Points on a hilly landscape, in no order, each with its height.
A ball rolls from a point to the lowest of its 6 nearest points, and stops where none of them is lower. Distance is the straight distance between rows; heights are no part of it.
q_381 h=4.05: -68	35	-27	-66	13	17	18	-32	-10	-15	-31	37	5	1	17	17	-31	-10	-4	2	24	42	-29	-33
q_494 h=4.48: -48	16	-16	-41	7	39	-6	7	25	-22	-12	28	1	-9	-10	13	-2	2	-9	6	-11	26	16	-17
q_795 h=3.65: 20	2	-6	25	12	-14	8	17	-16	6	-1	-15	-7	4	9	4	20	20	5	28	-14	-12	17	9
q_416 h=5.64: -5	8	9	-10	17	-10	-9	-2	-7	21	-14	11	-3	-2	-17	10	-13	-53	15	-10	21	5	-12	-28
q_699 h=3.61: -32	15	-9	-13	9	-4	-5	1	-17	10	-20	34	-1	-5	-10	2	-12	-50	3	-16	16	-3	-12	-31
q_394 h=0.86: -4	-33	6	1	-1	-16	13	12	-5	0	5	-14	-6	16	-14	-1	14	-9	1	3	0	-5	-18	-2
q_728 h=1.88: -37	15	0	-21	-8	2	33	-25	-10	6	-20	34	-5	-23	-21	-8	-19	-58	1	-9	26	10	-2	-19
q_826 h=4.18: -10	-17	-5	-13	-5	10	-1	15	0	-5	-3	-15	11	-3	-12	-2	13	19	3	24	-7	-12	1	15
q_949 h=1.99: 10	-29	18	6	-5	-34	13	-1	5	10	4	-9	-16	10	-21	0	-4	-40	1	-12	6	-10	-28	-14
q_93 h=1.26: -26	16	-10	-18	-12	-14	39	-29	-16	3	-22	29	0	-25	-26	-10	-9	-65	16	-8	18	5	9	-21
q_796 h=3.89: -7	-24	-2	-6	-9	-7	14	20	-7	-4	-1	-7	1	11	-8	-11	17	5	-2	13	-1	-9	-17	4
q_393 h=2.07: -2	-12	3	-16	-1	-6	-5	4	8	8	-12	8	-9	11	-3	13	-11	-19	9	3	11	7	-29	-20
q_855 h=1.86: 33	-23	13	18	10	-55	-4	10	-31	15	-2	-22	-21	13	-14	2	-2	-25	9	-2	6	-28	-11	7
q_411 h=3.64: -20	-1	1	-9	0	30	-12	-5	19	-5	-8	-12	6	-6	-13	0	-12	28	-2	5	-4	-12	13	26
q_612 h=1.30: -27	18	-9	-20	-12	-19	65	-36	-14	4	-36	21	-2	-20	-29	-14	4	-72	28	8	15	16	-3	-43
q_474 h=4.28: 55	1	9	38	-14	4	-21	-4	10	-13	26	-11	11	7	19	-20	2	40	-6	-17	-5	-23	10	33
q_366 h=1.73: 52	-27	44	27	-2	-46	9	24	-28	18	14	-26	-4	28	-8	-6	-7	-3	13	8	-10	-27	5	-11
q_242 h=2.95: 15	-17	-2	23	6	-25	6	21	-22	12	-2	-16	-12	10	5	1	20	11	3	18	-10	-16	7	0
q_849 h=2.00: 3	-22	17	9	0	-35	13	0	4	3	5	-3	-13	-1	-31	1	0	-46	6	-10	1	-13	-24	-8
q_289 h=1.82: 32	1	7	33	6	-17	4	9	-8	6	0	-18	-8	8	8	-5	7	25	17	26	-21	-14	13	11
q_666 h=4.86: 56	-7	12	38	-5	5	-38	27	-4	6	39	-32	21	6	20	-7	31	63	-13	-35	-3	-9	-10	43
q_527 h=2.24: 42	-3	8	36	-3	-14	-6	10	6	-1	10	-12	-1	-6	10	-10	5	28	11	26	-21	-13	22	15
q_997 h=4.73: 44	-11	10	35	-7	10	-39	15	-1	-12	35	-4	29	16	19	-14	16	56	-10	-36	-7	-17	-4	45
q_824 h=1.44: 2	-29	15	17	1	-51	11	-2	-8	3	7	-10	-21	3	-27	-1	12	-39	-3	-4	2	-26	-25	-1
q_400 h=5.25: 11	-18	27	1	6	-30	5	-3	5	28	-5	-2	-10	-18	-31	4	-7	-52	19	-5	10	5	-16	-18
q_953 h=4.44: 63	-1	3	41	-5	-15	-33	7	17	10	49	-39	9	3	4	-29	20	27	-13	-16	-4	-19	7	42
q_77 h=2.66: -43	15	-1	-11	0	-6	21	-14	-11	12	-8	34	-8	-15	-26	-10	-16	-56	-1	-10	24	2	1	-16
q_941 h=3.23: -52	16	2	-36	-4	8	35	-27	-4	14	-25	25	-6	-10	-11	-2	-28	-49	-3	-5	36	19	-1	-27
q_715 h=3.83: 42	9	5	41	-6	-5	-14	-5	13	-3	23	-12	3	-8	18	-7	-6	30	3	7	-17	-12	21	21
q_456 h=6.45: 12	9	8	22	-14	28	-8	2	5	-9	18	-18	11	-3	39	24	10	61	-35	-31	-7	-2	11	7
q_259 h=4.63: 55	3	6	37	-10	-1	-32	3	10	-3	41	-22	17	7	11	-21	7	40	-16	-25	1	-15	5	42
q_498 h=2.67: -27	9	-33	-33	11	29	-6	15	12	-20	-13	32	-3	-3	5	29	10	-3	1	7	-8	17	4	-14
q_654 h=4.65: 87	-41	-7	46	-3	-51	3	19	-14	21	44	-39	-7	23	3	-20	39	4	1	6	-14	-18	9	19
q_262 h=3.94: -54	22	-7	-46	4	50	-14	2	25	-18	-10	24	-2	-6	-8	20	-13	10	-14	4	-4	33	27	-19
q_435 h=1.05: -49	7	-3	-35	0	9	14	7	-15	-4	-17	40	4	3	-7	-3	-6	-22	-9	-10	4	12	-14	-37
q_998 h=1.55: -40	29	-11	-42	-11	1	43	-38	-7	18	-40	13	1	-30	-21	15	-16	-69	19	1	31	25	1	-32
q_531 h=1.10: 2	-26	-2	6	-1	-28	12	20	-12	4	-2	-14	-8	15	-3	-2	20	1	-9	6	-4	-17	-20	0
q_62 h=4.67: 46	-12	6	38	-11	7	-31	9	4	-8	35	-8	21	10	19	-21	9	50	-11	-33	-12	-13	0	37
q_534 h=4.76: 42	-7	12	43	-13	11	-11	4	8	-13	26	4	17	6	27	-14	6	60	-8	-32	-11	-6	0	41
q_513 h=2.49: -36	8	-16	-28	7	15	-4	9	-8	-14	-18	34	6	6	-3	0	2	-27	2	-6	-5	16	-14	-39
q_327 h=1.35: -31	19	-3	-33	-15	-4	58	-34	-11	8	-40	19	1	-28	-20	5	-4	-62	26	9	20	23	6	-40
q_518 h=3.03: -22	-5	-20	-11	6	35	-15	-20	21	-23	-26	0	-14	-10	8	18	-18	20	-6	0	3	6	9	17
q_463 h=3.78: -41	13	-23	-32	10	32	-14	14	12	-26	-16	25	-4	-13	-9	22	11	-7	-3	4	-17	21	18	-13
q_564 h=4.78: 63	-8	6	43	-1	-12	-35	10	13	13	44	-42	11	-8	2	-23	25	29	-7	-13	-9	-26	7	37
q_879 h=3.18: -37	5	-34	-20	2	39	-20	-18	24	-20	-21	10	-15	-12	16	34	-6	13	-20	-2	-2	14	19	10
q_321 h=1.65: 59	-19	28	32	1	-35	10	27	-14	15	23	-26	-4	32	-7	-6	8	8	14	17	-10	-18	14	-3
q_110 h=5.89: -59	31	-13	-61	14	46	-9	-3	-1	-21	-30	35	5	-10	3	21	-31	0	-4	12	5	47	16	0
q_543 h=3.26: -1	-12	-7	-17	8	5	-5	2	5	-4	-16	7	-2	10	-1	25	-8	-13	17	7	3	23	-32	-24
q_935 h=4.81: 0	-7	12	-4	10	-9	-3	3	10	13	-11	10	-10	0	-18	15	-19	-48	18	-7	11	12	-25	-22
q_376 h=2.63: -35	12	-10	-19	8	1	1	3	-16	9	-22	41	-3	1	-8	1	-6	-35	-7	-18	7	2	-16	-34
q_971 h=2.41: -48	24	1	-33	-11	10	35	-37	-4	15	-27	17	-5	-20	-10	1	-24	-56	7	-3	37	24	-4	-31
q_128 h=3.33: -18	-2	-4	-14	-3	21	-9	-1	19	-13	-10	-13	3	2	-5	-6	-12	29	9	17	0	-4	7	23
q_904 h=4.85: 33	-6	14	39	-4	19	-13	1	3	-13	26	4	13	3	44	-7	11	60	-11	-31	-14	8	6	40
q_772 h=2.04: 53	4	11	39	-2	-16	-17	2	22	-3	42	-24	13	1	2	-28	11	27	3	10	-14	-23	9	34
q_391 h=3.66: 1	-18	20	1	-7	-12	5	-1	10	6	-3	4	-10	5	-15	8	-14	-37	8	-3	12	9	-27	-17
q_60 h=5.10: 64	-5	9	34	-3	-11	-36	11	8	3	39	-35	13	-3	13	-21	25	35	-12	-29	-3	-22	2	42
q_188 h=1.31: 52	-12	21	32	2	-28	9	16	-7	9	20	-18	6	28	0	-11	3	14	17	19	-18	-10	3	5
q_815 h=1.49: -31	6	-18	-28	13	17	-4	11	4	-17	-18	24	4	7	4	19	4	-15	1	11	-8	21	-9	-26
q_894 h=4.02: 26	1	2	39	8	-2	-10	2	8	-6	9	-18	-10	-16	19	1	4	26	-1	9	-21	-10	25	18
q_619 h=3.02: -4	-34	13	-12	-6	-13	12	8	7	-4	0	-2	-6	15	-10	2	2	-17	4	2	1	2	-26	-10
q_909 h=1.67: 59	-14	18	40	-5	-36	1	17	3	8	37	-29	7	22	-2	-14	13	13	16	24	-21	-15	9	7
q_452 h=4.43: 80	-36	-10	41	-1	-45	-5	11	-11	25	44	-40	-8	19	-1	-25	41	3	2	7	-19	-12	11	28
q_162 h=5.26: -11	-16	-6	2	-7	-9	9	16	-6	-2	7	-19	-5	10	-7	-8	24	13	7	23	-9	-10	-9	4
q_350 h=2.92: 61	-16	3	40	1	-31	-9	14	17	13	46	-40	8	2	3	-30	34	19	-3	6	-13	-17	14	37
q_504 h=2.37: 59	-33	34	27	-12	-48	9	21	-15	20	39	-33	-4	26	-15	-14	5	0	8	12	-15	-23	4	-13
q_618 h=1.93: 28	-24	11	19	10	-45	6	16	-32	7	-6	-23	-21	16	0	-3	11	-6	5	3	-4	-27	-8	2
q_561 h=1.79: 0	-30	10	3	-9	-32	16	8	-5	-1	4	-10	-14	18	-18	0	10	-24	-5	-11	0	-19	-24	-3
q_517 h=2.30: 16	-24	2	13	5	-31	7	14	-30	3	-6	-16	-25	19	-6	-1	12	-2	-3	-3	-7	-28	-12	0
q_129 h=1.91: 55	1	15	43	-1	-15	1	10	6	5	27	-19	3	7	2	-13	4	24	14	25	-17	-9	21	17
q_309 h=3.40: 25	7	2	31	5	-6	-4	13	1	2	10	-17	-8	-9	15	-2	16	19	7	22	-19	-13	23	18
q_888 h=4.34: -14	12	-4	-8	12	-6	-7	2	-4	13	-19	25	-7	4	-9	12	-17	-46	5	-7	15	3	-16	-31
q_944 h=6.87: -71	36	-34	-72	20	37	2	-17	-14	-28	-29	45	-1	-11	4	28	-31	5	-8	6	15	41	1	-11
q_677 h=3.56: -50	8	-18	-38	1	47	-7	-1	26	-24	-10	28	3	-5	-1	25	-5	2	-15	-5	-12	24	24	-14
q_874 h=2.72: -27	4	-31	-23	8	27	-14	3	20	-25	-16	12	-6	-3	10	24	0	1	3	9	-9	19	7	4
q_603 h=3.77: 52	0	14	44	-10	-10	-14	-5	18	-13	25	-14	1	-4	12	-14	-3	31	2	-8	-12	-16	12	33
q_906 h=2.52: -49	4	-2	-42	1	21	14	6	-11	-7	-17	34	0	0	-1	-7	-11	-15	-5	-8	6	18	-19	-28
q_984 h=2.32: -23	3	-31	-25	12	12	-13	5	9	-17	-20	27	0	-2	4	22	4	-2	8	13	-16	18	1	-9
q_179 h=1.57: 29	-17	8	22	9	-30	10	24	-27	9	-3	-21	-18	18	-4	-3	12	4	9	15	-9	-17	-2	-1
q_302 h=4.82: 32	-15	14	41	0	22	-41	22	0	-13	38	7	34	9	35	-6	22	71	-5	-30	-18	2	-2	54
q_819 h=4.09: 39	3	13	43	-13	6	-15	-5	16	-13	17	-13	5	-6	24	-10	-6	38	-7	-15	-12	-8	13	28
q_174 h=6.20: -51	19	-11	-48	9	41	-1	8	11	-22	-15	33	4	-8	-11	5	-13	4	-1	14	-4	33	10	-16
q_960 h=6.34: 11	4	17	-5	7	-18	6	-9	1	29	-8	2	-5	-14	-25	3	-5	-58	23	0	13	7	-18	-29
q_328 h=4.50: -26	18	-12	-12	7	-9	0	-3	-12	9	-15	40	-5	-2	-21	5	-10	-53	-1	-15	24	-7	-10	-21
q_73 h=0.40: 42	-9	10	32	2	-25	4	18	-20	13	1	-18	-8	17	5	-3	6	20	13	26	-17	-12	12	6
q_202 h=3.54: -6	-29	8	-12	-1	-4	7	4	2	-5	-8	-3	2	19	-8	3	-5	-9	10	8	2	5	-25	-9
q_95 h=2.69: 55	1	14	39	-7	-9	-7	4	22	-5	38	-15	10	1	11	-18	1	21	7	16	-16	-17	16	32
q_640 h=2.94: -11	-15	-15	-14	1	21	-14	-9	20	-18	-19	2	-2	-2	2	12	-15	12	14	17	-5	14	7	20
q_972 h=4.37: -61	27	-13	-59	9	22	8	-21	-10	-15	-30	32	7	1	14	6	-29	-8	-4	3	21	35	-16	-26
q_319 h=4.32: 55	-2	7	42	-19	-1	-27	-5	12	-6	38	-20	10	3	17	-23	2	36	-6	-12	-9	-14	9	40
q_885 h=3.00: -56	11	0	-46	5	19	16	2	-6	-12	-20	36	1	2	0	-9	-18	-16	-7	4	8	32	-10	-29
q_803 h=2.16: 58	-13	8	39	-5	-25	-3	6	15	8	42	-33	23	18	-3	-26	20	21	7	18	-18	-18	8	22
q_336 h=3.24: 57	-8	3	35	-6	-26	-19	9	17	10	52	-43	8	5	1	-28	26	19	-6	5	-14	-20	17	33
q_707 h=2.68: -38	10	-21	-32	10	19	-4	15	4	-18	-15	34	6	-5	1	18	4	-13	0	1	-12	17	-1	-24
q_353 h=2.59: -20	-1	-28	-20	13	10	-13	-3	12	-16	-22	20	-1	-2	4	28	-3	1	16	11	-7	20	-3	1
q_280 h=2.36: 71	-21	2	42	-12	-37	14	16	4	18	50	-33	9	25	-4	-18	31	6	3	20	-16	-18	8	13
q_748 h=6.67: -64	29	-24	-65	20	40	5	-16	-6	-22	-35	31	6	-6	5	19	-33	11	-5	10	9	47	1	-9
q_299 h=7.42: 3	14	2	12	-7	26	-13	3	9	-5	9	-23	4	-3	32	23	1	50	-28	-15	-8	-13	12	8
q_606 h=0.57: -59	13	2	-43	4	15	14	-3	-11	-2	-22	38	0	1	3	-5	-20	-22	-13	-3	20	28	-15	-30
q_245 h=4.47: -56	21	-8	-49	2	49	-6	6	17	-12	-15	31	3	-4	-14	20	-30	1	-9	13	-7	34	24	-14
q_126 h=3.45: -56	17	2	-43	1	12	18	-29	-6	7	-26	30	-1	-4	10	0	-30	-25	-13	-4	31	25	-26	-28
q_51 h=4.83: 26	-13	5	33	0	9	-48	23	-2	1	35	0	35	11	32	-2	35	74	-2	-32	-23	0	0	53
q_790 h=5.08: 19	10	4	34	-5	12	-14	3	3	1	11	-18	-9	-17	25	13	11	37	-20	-9	-12	-12	24	15
q_277 h=3.08: -24	-10	-29	-15	5	36	-14	-23	20	-24	-27	5	-14	-5	14	20	-6	21	-8	-4	0	11	13	12
q_901 h=5.55: -62	27	-25	-64	18	30	11	-24	-9	-19	-33	35	8	-8	12	11	-33	2	-2	5	15	43	-10	-19
q_539 h=3.59: -67	28	-10	-55	6	16	12	-31	-10	-11	-30	33	0	2	14	6	-30	-21	0	-3	29	36	-24	-40
q_516 h=2.05: -28	18	-5	-14	-3	-7	20	-20	-16	8	-14	38	-1	-20	-28	-9	-13	-58	9	-8	22	-3	5	-20
q_6 h=5.29: -17	5	0	-4	-1	45	-20	-16	13	-6	-7	-9	6	7	10	3	-19	53	-7	-12	-3	-17	4	14
q_117 h=3.31: 0	-16	23	5	-5	-26	15	-3	9	14	7	-4	-12	-14	-35	12	-2	-56	15	-8	1	-6	-21	-10
q_13 h=2.82: -51	18	5	-26	-4	6	33	-27	-10	9	-20	31	-5	-16	-12	-8	-20	-51	-3	-9	31	22	-8	-23
q_298 h=2.76: -57	17	-4	-50	5	13	21	-19	-9	-2	-31	33	1	-2	12	-4	-33	-23	-7	0	20	34	-17	-33
q_212 h=3.20: -8	-4	1	-1	0	1	3	16	-5	5	1	-23	2	-8	-3	0	18	21	-5	20	-12	-18	19	19
q_345 h=1.42: -37	33	-5	-38	-10	-10	56	-34	-14	13	-49	3	-4	-16	-24	5	1	-68	35	5	21	24	0	-55
q_665 h=5.53: 5	2	8	-8	10	-8	-6	-7	0	15	-9	14	-6	-5	-14	11	-15	-45	20	-5	19	2	-21	-32
q_19 h=3.36: 8	9	-8	22	3	4	-3	14	-10	6	-2	-19	-9	-14	4	-1	24	25	-10	18	-15	-17	15	13
q_18 h=2.83: -46	12	-6	-20	1	9	19	-5	-9	-1	-19	46	-7	-2	-7	-14	-20	-37	-9	-14	16	7	-16	-32
q_116 h=3.98: 34	6	13	43	-10	-2	-10	-5	13	-6	20	-18	1	-11	20	-7	-2	32	-5	2	-19	-13	16	23
q_563 h=5.02: 62	-10	14	38	-9	1	-38	16	2	6	43	-37	9	1	10	-18	23	50	-16	-39	-4	-21	-3	39
q_408 h=3.63: -10	-2	-1	-7	-2	16	-5	5	13	-3	10	-18	8	-3	-9	-6	4	19	-4	23	-8	-13	12	20
q_546 h=3.35: 8	-24	9	-15	0	-13	-1	3	8	-3	-6	-2	-8	19	-9	7	-2	-23	14	-1	5	9	-34	-22
q_735 h=4.15: -16	2	3	-6	-7	33	-20	-10	12	-6	-3	-18	-2	2	-3	-2	-9	44	-2	3	-4	-18	11	15
q_410 h=2.84: -15	-6	-23	-16	10	26	-12	-16	24	-21	-24	4	-5	-11	9	17	-13	12	5	20	-2	14	9	18
q_923 h=3.30: -31	-8	-19	-5	1	42	-23	-26	20	-15	-27	5	-15	-6	13	20	-16	31	-12	-7	5	4	12	16
q_475 h=2.81: -54	10	9	-28	1	8	14	-12	-15	2	-15	33	-9	-9	-6	-15	-19	-33	-7	-12	15	16	-16	-31
q_905 h=4.96: 4	-7	20	-5	8	-18	3	-5	11	24	-8	-3	-15	-9	-28	8	-12	-47	16	-8	10	-3	-23	-23
q_42 h=3.43: 66	-35	14	38	-10	-50	10	23	-12	18	46	-35	-6	31	-11	-13	24	-1	6	10	-15	-26	8	-3
q_823 h=1.90: 18	-24	4	15	10	-54	4	5	-27	5	-4	-21	-19	13	-11	7	5	-22	8	-5	0	-26	-13	8
q_294 h=3.21: -56	25	-7	-42	-10	5	29	-39	-3	21	-29	9	-10	-19	-1	16	-26	-47	2	-6	40	21	-9	-34
q_255 h=1.25: 50	-16	21	27	3	-41	6	22	-28	13	7	-24	-9	25	0	-5	1	9	17	19	-6	-21	5	3
q_163 h=3.38: -44	12	-4	-15	-1	1	9	-7	-16	8	-10	37	-8	-3	-12	-4	-13	-40	-11	-15	20	1	-14	-27
q_82 h=3.11: -6	-10	-7	-17	3	14	-3	-1	10	-15	-12	-2	1	3	0	-2	-7	12	14	21	-5	4	-2	24
q_843 h=4.77: 29	5	4	39	-5	1	-14	-2	7	-4	10	-16	-15	-16	29	-1	3	32	-12	-3	-19	-10	25	15
q_476 h=1.01: -23	26	-9	-22	2	-20	34	-26	-17	7	-24	32	6	-16	-35	-8	-3	-67	18	1	27	-3	-2	-9
q_860 h=2.96: -22	-1	-30	-22	3	29	-16	-9	24	-21	-26	10	-16	-11	10	25	-3	15	0	11	1	7	14	12
q_121 h=3.62: -10	-5	-6	-10	-4	40	-19	-15	17	-18	-14	-9	5	-3	-4	12	-25	31	3	7	5	-6	11	24
q_34 h=3.72: 70	-18	-7	46	2	-37	-13	13	-3	23	39	-34	4	3	7	-32	43	16	-2	5	-9	-18	5	33
q_7 h=2.34: 52	2	9	40	-6	-22	-9	0	13	1	29	-20	6	8	4	-14	11	19	6	25	-26	-13	13	24
q_863 h=0.71: -44	7	-15	-37	4	24	1	15	-3	-18	-16	37	4	0	-5	6	-3	-10	-2	0	-8	19	-8	-30
q_566 h=3.46: -7	1	-6	-10	10	-7	-12	2	-5	-4	-22	16	-5	11	-4	16	-4	-33	8	-5	12	9	-23	-30
q_681 h=2.77: -9	-3	-19	-16	7	5	-10	5	-3	-16	-12	18	-4	8	11	20	-3	-10	11	12	-2	14	-14	-18
q_827 h=4.24: 11	-18	-6	11	11	-14	6	22	-18	3	-9	-17	-4	6	-1	-2	22	12	-1	20	-14	-17	3	7
q_583 h=1.53: 43	-28	31	29	6	-45	5	22	-24	17	5	-26	-11	23	-5	-9	-9	-2	17	10	-4	-22	0	-4
q_786 h=4.16: -15	-1	-2	-4	-4	36	-17	-19	5	-14	-16	-2	-2	-5	5	4	-21	43	-8	-5	2	-11	11	20
q_152 h=6.68: -14	17	4	1	-4	47	-15	-9	11	-7	6	-13	18	5	12	11	-9	61	-15	-15	-4	-17	6	4
q_266 h=4.80: 44	-7	10	35	-2	6	-36	27	-2	4	41	-17	28	18	24	-9	23	59	-7	-39	-2	-12	1	47
q_617 h=3.17: -39	5	-31	-30	8	41	-14	-7	30	-30	-7	19	-7	-8	5	24	-3	4	-13	-2	-10	16	25	-7
q_153 h=5.68: -55	19	-5	-53	16	30	12	0	-6	-17	-21	27	7	-1	1	1	-24	-7	-5	8	9	36	-2	-22
q_580 h=5.77: 36	5	6	36	-4	15	-11	-3	2	-9	15	-8	-4	-14	40	6	-2	48	-23	-27	-12	-3	12	25
q_650 h=3.50: -18	7	1	-5	-2	25	-16	3	12	-6	6	-20	3	-3	-6	-1	-3	31	-10	12	-6	-19	9	18
q_820 h=0.69: -6	9	-2	10	-3	9	-9	12	6	1	8	-30	-4	-11	-2	2	16	26	-16	11	-14	-15	17	11
q_900 h=4.88: 3	-15	-8	8	-2	-8	7	24	-11	10	0	-21	-2	3	3	-2	26	16	0	18	-8	-22	4	9
q_148 h=4.38: -11	-23	1	-13	-6	2	7	14	-1	-7	4	-13	4	12	-15	-3	10	9	6	18	-9	-1	-11	8
q_867 h=3.07: 32	8	3	35	5	-11	-7	12	5	0	4	-18	-8	-9	15	-7	2	30	5	24	-19	-9	18	15
q_713 h=3.27: 50	5	16	44	-5	-7	-19	-5	18	-11	26	-16	3	-7	14	-18	-7	30	3	6	-16	-12	20	28
q_873 h=2.35: -4	-36	14	-1	-6	-24	13	8	-1	3	-2	-10	-13	13	-15	0	6	-18	-4	0	-2	-12	-25	-2
q_211 h=2.23: -43	17	-1	-27	-13	2	42	-32	-4	12	-18	30	-2	-22	-12	1	-22	-50	1	-7	30	21	-2	-20
q_903 h=4.87: 26	6	8	38	-5	5	-10	-12	9	-8	9	-13	-7	-14	31	-2	0	38	-16	-13	-16	-3	17	20
q_999 h=1.81: 5	-25	14	17	-2	-38	8	-6	-2	9	10	-6	-17	-9	-30	2	13	-49	6	-8	0	-24	-21	0
q_659 h=1.76: -11	22	-7	-18	7	-24	17	-21	-17	18	-19	26	15	-12	-27	-11	2	-72	15	0	21	-9	4	-16
q_115 h=4.74: -5	-18	-5	2	2	-11	4	22	-4	-4	5	-18	0	6	-4	-7	18	11	-2	23	-9	-12	3	11
q_434 h=3.49: -64	18	-6	-53	7	12	20	-26	-7	1	-30	25	1	-1	10	11	-37	-28	-10	-2	28	36	-22	-40
q_760 h=3.04: 6	9	0	19	2	8	-10	13	5	6	8	-33	-6	-17	12	6	14	32	-9	10	-15	-19	23	12
q_157 h=3.92: -11	-20	2	-16	-5	0	7	8	10	-6	-7	-5	2	12	-6	-6	0	5	12	17	-5	13	-20	3
q_109 h=3.37: -10	-12	-2	-14	-4	11	-1	1	13	-12	-14	-7	6	11	-7	2	-4	11	12	23	0	4	-10	15
q_251 h=2.85: 68	-31	2	39	-4	-42	8	16	1	22	46	-29	0	28	-7	-19	37	4	2	11	-15	-18	9	8
q_27 h=4.75: 34	-9	3	38	-3	17	-33	9	-1	-11	34	4	29	15	25	-8	14	61	-3	-35	-14	-8	-1	42
q_313 h=2.27: 18	-11	-1	16	5	-29	5	24	-35	7	-3	-16	-18	21	-5	0	19	9	1	13	-11	-17	-1	3
q_307 h=4.91: -52	13	-7	-46	4	33	4	16	3	-15	-12	35	5	-6	-11	4	-2	-5	-9	7	-5	29	2	-25
q_426 h=4.60: 14	4	-1	16	8	-15	0	19	-6	8	-4	-23	-10	-7	2	-1	35	27	-2	21	-11	-17	11	10
q_403 h=6.12: 20	15	5	24	-7	17	-14	-3	6	-1	16	-28	-9	-18	25	14	8	41	-27	-14	-11	-13	19	16
q_791 h=1.97: -50	20	4	-37	-14	2	42	-40	-4	12	-30	19	-9	-21	-12	12	-20	-58	15	-1	39	28	2	-33
q_453 h=1.46: -32	31	-10	-45	-4	2	53	-38	-7	14	-42	4	3	-25	-23	16	-2	-61	32	8	29	20	2	-44
q_922 h=2.42: -42	12	-9	-25	-2	5	9	3	-12	1	-15	39	-5	-3	-7	-7	-11	-32	-14	-19	14	11	-9	-33
q_37 h=5.38: 1	21	4	-8	15	-17	-5	-8	-5	24	-11	17	-3	-9	-24	7	-14	-50	17	-6	27	-3	-6	-25
q_192 h=2.08: -25	5	-25	-29	10	11	-4	13	-3	-11	-24	28	-4	7	3	16	2	-17	1	3	-10	15	-11	-29
q_137 h=2.29: -59	12	5	-38	-1	12	23	-13	-7	1	-23	40	-2	0	-1	-13	-24	-28	-11	-13	18	25	-14	-35
q_406 h=3.67: -9	12	5	6	-6	19	-20	9	10	7	5	-24	4	-9	2	4	4	37	-18	1	-4	-22	15	13
q_996 h=1.28: 47	-5	12	37	3	-24	0	9	1	12	9	-19	-1	12	0	-1	5	20	20	32	-17	-11	13	4
q_656 h=2.91: -10	-11	-12	-24	8	8	-4	-2	9	-13	-17	2	-5	7	4	19	-7	-1	19	17	-7	21	-12	-2
q_624 h=5.95: 20	4	7	34	-5	23	-4	4	6	-5	18	-13	7	-3	46	13	12	55	-27	-26	-11	7	8	15
q_497 h=2.28: 65	-30	19	36	-9	-34	14	21	-3	13	42	-30	1	25	-7	-11	18	4	10	11	-13	-23	11	0
q_159 h=6.18: -58	15	-8	-63	15	28	3	-9	-10	-15	-34	43	7	-5	5	1	-31	-6	-5	9	14	47	-7	-20
q_144 h=2.15: -48	33	-9	-40	-9	3	39	-35	-2	15	-32	10	1	-26	-13	26	-20	-60	14	6	37	21	-3	-41
q_731 h=3.90: -59	25	-5	-44	-2	9	16	-36	-3	3	-28	24	-4	-5	7	13	-33	-34	-4	-6	39	32	-22	-36
q_481 h=5.27: 12	14	-3	19	-7	14	-15	4	10	3	18	-26	-5	-19	21	13	6	39	-26	-7	-10	-20	24	9
q_74 h=4.23: 65	-20	2	47	1	-32	-16	11	5	20	44	-42	1	-1	3	-32	40	21	-3	3	-15	-18	10	43
q_610 h=1.45: -39	23	-4	-31	-9	0	54	-34	-5	16	-32	22	-4	-35	-18	-3	-15	-63	15	2	25	25	-1	-32
q_102 h=1.40: 65	-20	0	43	1	-34	2	14	6	15	44	-35	8	13	2	-23	35	11	-3	19	-15	-16	14	21
q_705 h=4.79: 59	2	4	33	-7	2	-39	8	9	-4	42	-29	15	11	11	-28	12	40	-18	-25	-5	-24	4	46
q_291 h=2.90: -12	5	2	-2	-7	20	-9	3	9	-2	7	-25	0	-10	-1	-1	-1	31	-14	10	-4	-21	15	16
q_431 h=4.70: 46	-8	12	41	-15	10	-24	9	-2	-12	27	-2	24	5	22	-8	7	59	-12	-31	-12	-7	-1	47
q_141 h=7.22: -3	18	4	13	-13	31	-9	3	3	-2	17	-20	15	2	32	16	8	62	-28	-28	-9	-9	9	5
q_629 h=5.07: 9	16	4	-13	15	-17	6	-12	-2	25	-17	3	9	-12	-35	-3	-5	-65	20	3	22	3	-4	-22
q_719 h=1.58: -27	18	-12	-15	-2	-7	25	-18	-15	11	-17	40	0	-22	-24	-10	-9	-69	6	-6	24	-9	4	-9
q_787 h=4.84: 48	-7	18	44	-8	7	-48	27	-1	10	41	-19	32	17	30	2	34	67	-9	-35	-10	-9	-10	47
q_634 h=3.32: -58	15	2	-34	-1	15	24	-26	-7	11	-25	34	-3	-12	3	-6	-34	-32	-12	-8	22	30	-14	-38
q_147 h=3.25: 72	-35	-3	41	-5	-42	2	22	-1	28	50	-40	-8	20	-1	-20	37	8	1	11	-25	-11	5	18
q_347 h=3.22: -15	16	-2	-15	11	-14	8	-10	-13	15	-18	34	5	-14	-24	-1	-13	-62	9	-10	31	-3	-3	-22
q_747 h=2.62: -16	4	-16	-20	10	2	-4	13	-4	-9	-19	34	-7	7	3	14	2	-21	10	-4	0	8	-19	-34
q_913 h=5.30: 19	1	11	30	-4	27	-8	0	9	-8	18	-5	10	0	45	4	10	57	-24	-36	-12	18	6	24
q_964 h=5.33: -15	9	3	2	-2	42	-17	-6	14	-11	-6	-17	9	1	4	5	-19	47	-7	-6	3	-20	16	11
q_493 h=4.53: 48	-3	11	46	-10	0	-25	0	10	-8	38	-14	19	7	23	-19	1	41	-13	-23	-10	-16	4	43
q_591 h=5.21: -7	14	4	7	-7	30	-19	-1	6	-5	9	-27	8	-7	7	4	4	41	-23	-3	-4	-25	18	8
q_586 h=1.24: -17	19	-9	-16	-7	-25	48	-33	-19	8	-33	24	13	-15	-24	-19	6	-66	28	4	13	3	-1	-22
q_446 h=3.47: -7	-19	-1	-19	4	4	1	-1	5	-14	-12	-2	6	15	-7	1	-3	0	8	12	-5	14	-16	4
q_587 h=1.04: 4	-29	11	17	-6	-43	12	0	-8	2	7	-12	-17	2	-22	4	5	-42	-11	-12	3	-19	-23	-2
q_87 h=3.28: -24	15	-8	-18	8	-5	-6	5	-11	-2	-18	35	-3	10	-4	6	-5	-37	1	-11	4	8	-13	-31

Call two points neighbours if one is among the 6 nearest of the other. Go from one point of each pair to the other, from neighbour to neighbour, staying as low as possible. Name the highest point that can't be avoided.
q_820 and q_393 | q_309
q_394 and q_73 | q_855
q_102 and q_73 | q_803
q_587 and q_394 | q_561
q_863 and q_606 | q_513
q_393 and q_863 | q_543
